Each scene shows the same named points in several views. A view is turned or mirrored, and shifted as a whole, has a little noise and may leave points out.

Scene 1
View 1
K_15: [-26   7 -10   4  -3  15  23 -12]
K_461: [-21 -32  14   3 -22  26  15 -31]
K_400: [-37  21  -6  -2  -2  22  19  -2]
K_153: [-27  17  16   4   9  25  20 -17]
K_47: [-20   0 -20  10  -3   3  27 -15]
K_377: [-39  23 -11  -4  -3  23  19   2]
K_915: [-17   7  -9  14   9   4  29 -20]
K_2: [-32   7 -13  -1 -11  18  20  -5]
K_853: [-27   6 -14   4  -5  12  24 -11]
K_565: [-35  14 -35  -1 -11   9  22   4]
K_188: [-34  21  -5   2   3  21  22  -7]
K_495: [-35  10   9  -3  -5  32  16 -10]
View 2
K_915: [ -6  21 -10  18  13  -1 -13  35]
K_47: [-14  11  -9  25  12  12 -14  37]
K_2: [ -9  -3   3  21  12  21 -12  24]
K_565: [-22 -11  10  26  -2  26  -1  41]
K_853: [ -7   6   0  18  11  12 -10  29]
K_15: [-5  7  1 17 11 10 -9 25]
K_153: [11 20  6  2 17 -4 -8 10]
K_188: [ 0  9 11  8  6  4  0 23]
K_495: [ 8  4 10  6 17 10 -8  5]
K_377: [-2  1 19  8  1 12  4 23]
View 3
K_377: [-12   7  45  -7   1  -3  -4   4]
K_47: [ -4 -10  31   6 -17  24  -9  16]
K_853: [-3 -6 30  0 -9 21  0 17]
K_2: [-11  -1  30  -5  -2  18   3  13]
K_400: [-5  4 46 -6  1 -2 -3  6]
K_15: [-1 -5 37 -1 -6 12 -3 12]
K_565: [-29   6  33  -2  -8  14 -12   3]
K_153: [22 -6 52 -5 -2 -6  4 16]
K_915: [  7 -13  41   8 -19  15 -12  18]
K_188: [ 0  1 48 -4 -4 -1 -5  8]
K_461: [ 22 -15  21 -10   6  34  31  33]
View 4
K_915: [ 21   3 -19 -38 -11  -6 -11  13]
K_461: [-18  -4 -23  -7   6  10 -10 -19]
K_565: [ 44   3   2 -12   4 -20   5  12]
K_400: [ 25  -3   4 -19 -16  -8  16   7]
K_495: [  6  -6   1 -15 -17   0  16  -3]
K_853: [ 24   2  -9 -20  -4  -9  -1   8]
K_153: [  5  -5  -6 -32 -30   3  11   4]
K_15: [ 21   1  -8 -22  -6  -7   1   7]
K_188: [ 28  -1  -4 -25 -12  -9   6   9]
K_377: [ 30  -3   7 -17 -15 -11  17   8]
K_47: [ 27   5 -22 -32   2 -10 -17  15]
View 5
K_495: [ -6   9  -5   7  12  -8 -23   3]
K_461: [-13 -13   8  -3  11 -35   7 -16]
K_377: [ -9  18 -28   8   0  -2 -28   6]
K_153: [  2  -4 -11   7  19  -6 -23  19]
K_853: [-11   3 -32   2  -3 -13 -11   5]
K_565: [-17  18 -47   4 -15  -6 -19  -1]
K_47: [-12  -7 -39  -2  -7 -18  -3   8]
K_2: [-15   8 -26   2  -5 -17 -11  -6]
K_400: [ -8  14 -25   7   3  -3 -27   8]
K_188: [ -6   8 -27   7   5  -3 -24  13]
View 6
K_853: [  0 -29  -8 -19  10  17   8  -4]
K_565: [  3 -19 -10 -21  -8  27  -6  -1]
K_400: [ 18 -24  -4 -11   5  13   6 -15]
K_47: [-13 -36 -10 -27  11  19   8  -1]
K_377: [ 22 -16  -5 -11  -6  19  -2 -14]
K_153: [ 15 -36   0  -9  24   0  21 -26]
K_915: [-12 -45  -7 -25  14  15  13 -16]
K_188: [ 13 -28  -4 -13   7  12   9 -20]
K_461: [ -1 -29  -6 -14  52   3  32  23]
K_495: [ 22 -23  -2  -6  23   6  17  -9]
K_2: [  3 -22  -9 -19  12  19   7   6]
K_15: [  2 -30  -6 -19  13  15  11  -5]

Which points are out of place in each view (at most two, in the order of its rows)? Write none if all are in place.
view 1 => K_2
view 2 => K_565
view 3 => K_853
view 4 => K_188, K_47
view 5 => none
view 6 => K_377
